Points on a hilly landscape, in no order, each with its height.
From any point a ball rolls to the lowest of the 6 points nearest to it. It stops when none of these is lower. Distance is the straight distance between rows; heights are no part of it.
J945: [ 76 131 134 137 116 120  57 125 146 134 167  81  89 147]  h=19.3
J296: [ 83 128 127 150 160 129 153 124 187 157  74 123 125 113]  h=32.8
J495: [153 121 109 102 114 116 142 121  84 131 147 117 168 122]  h=53.2
J891: [110 134 154 152 166 106 143 158 147 144  78 112 106 131]  h=9.3
J245: [152 123  90 124 151 106 121 169 102 113 110 135 169 127]  h=42.8
J964: [144 154 141 146  73 143 136 115  67 108 138 146 118 102]  h=26.9
J213: [ 69 100  87 143 143  98 174 122 100 115  70 100 141 116]  h=23.1
J302: [143 128 141 138 157  96 129 180 132 123  93 117 133 141]  h=23.2
J611: [170  94 147  70 141 171 146 105  62 110 110 156 130 105]  h=49.8
J33: [141 150 138 136  80 164 119 113  61  85 138 157 114 104]  h=23.5
J634: [208 201 175 122  81 148  97 155  95 112 175 146 135 134]  h=30.5
J336: [ 83 119 127 127 144 121  63 128 154 149 159  99  93 172]  h=19.9
J827: [ 46 152 141 118 131  92  83 131 168 171 171  86 104 127]  h=19.5
J516: [168 141 150 164  84 137 162 100 152 142 169 129 110 111]  h=48.4
J263: [ 60  94  97 128 158 139 164 132 210 129  94 114 145 117]  h=47.3
J152: [104 107 120 136 131 131  83 129 158 124 162  98  90 179]  h=19.6
J238: [ 50 157 147 120 127  74 101 148 211 181 184 113 136 137]  h=20.0
J212: [160 144 156 162  68 130 154 101 117 133 152 139 106 104]  h=43.3
J531: [ 68 114 105 139 152 110 187 114 133 130  69  95 153 112]  h=31.2
J782: [ 58 136 107 151 148 130  95 142 193 184 116 142 169 114]  h=34.9
J246: [181 172 178 160  83 137 121 134 106 132 150 151 102 118]  h=35.0
J361: [148 128  81 118 156 116 133 157 107  84  65 169 146 127]  h=31.4
J393: [127 111 115 148 114 146  79 123 167 114 178  94 106 157]  h=14.8
J322: [167 116  98  99 148 113 123 148  92 127 130 131 169 120]  h=58.1
J454: [171 136 138 183 103 150 128  84 160 161 175 135 119 135]  h=12.5
J594: [106 121  91 155 143 102 145 149  96 110  62 136 125 126]  h=4.0
J260: [205 194 169 129  88 149 100 150  90 117 171 158 131 122]  h=29.8
J104: [175 155 180 168  88 136 122 105 130 159 158 157  93 127]  h=37.6
J706: [195 174 190 149  77 135 117 141 106 146 163 160 101 139]  h=31.3
J490: [ 61 109  99 152 152 135 122 129 215 153 105 134 144 117]  h=43.4
J486: [146 140 141 101 107 187 138  89  75  53 120 175 126 135]  h=20.2
J444: [ 81 125 129 128 173 134 103 126 172 188 114 135 119 133]  h=23.0
J183: [176 119  77 109 153 117 119 152 115 116  87 153 169 114]  h=49.9
J218: [144 105 133  93 116 156 146  90  57 109 123 149 126 114]  h=37.0
J565: [150 126  92 137 150 103 118 176 109 111  86 145 139 124]  h=30.7
J483: [142 141 136 138  80 129 156 103  85 114 147 125 114 102]  h=34.5
J716: [176  99 102  73 149 133 130 124  82 125 106 152 154 104]  h=9.4
J464: [ 53 153 136 116 135  97  81 136 173 180 170  99 128 138]  h=19.8
J866: [184  94 126  70 162 144 154 120  81 118  88 150 138  80]  h=67.3
J50: [ 78 128 133 127 154 119  70 128 151 169 139 106 108 166]  h=20.5
J391: [168 114 170  79 129 180 167 109  64  60 109 151 136 135]  h=7.5
J990: [183 189 144 135  86 164  88 136  82 104 149 170 144 115]  h=26.7
J447: [156 123 134 127  90 113 168  97 128 123 172 108 136 121]  h=49.7
J279: [ 74 126 123 140 164 143 115 135 193 177 102 142 136 128]  h=29.6
J704: [149 101 102  82 130 135 137 101  74 129 138 130 153 106]  h=4.4
J402: [129 124 154 136 177 110 118 151 157 148 107 120 105 155]  h=10.4
J203: [150 143 128 111  94 171 121  98  56  80 120 163 110 123]  h=22.1
J512: [141 126 118 112  85 134 146  93  64 120 155 124 130 102]  h=35.8
J160: [ 57  88 103 105 167 111 192 139 164 115  94  88 160 128]  h=39.8
J647: [145 123 159 132 148 101 129 157 133 125 134 108 120 169]  h=22.2
J197: [121 129  75 137 149 101 130 148 107  94  61 144 137 136]  h=18.4
J654: [164 106 130 144  99 128 148 104 162 115 177 108 125 135]  h=53.1
J500: [158 109 137 114 111 114 153 129 140 112 164 102 135 150]  h=39.7
J148: [ 53  69 104  94 167 119 171 155 199 108 107  95 150 134]  h=48.8
J817: [148 114 139 123 147 118 118 137 161 119 158 108 109 170]  h=27.9
J59: [ 74 119 114 152 148 107 186 136 159 129  73 106 131 104]  h=7.6
J94: [158 119 108 155 101 150 124  94 173 132 175 115 111 143]  h=40.7
J230: [ 88 130 146 129 176 128  95 131 160 175 112 123 105 156]  h=18.9

For each start below, name every point that the ball comes to, in order.
J647 | J891 J59
J447 | J483 J33 J486 J391
J50 | J230 J891 J59

For each start below, name the point where the ball stops.
J817 | J59
J203 | J391
J827 | J59
J500 | J59
J444 | J59
J706 | J391
J260 | J391
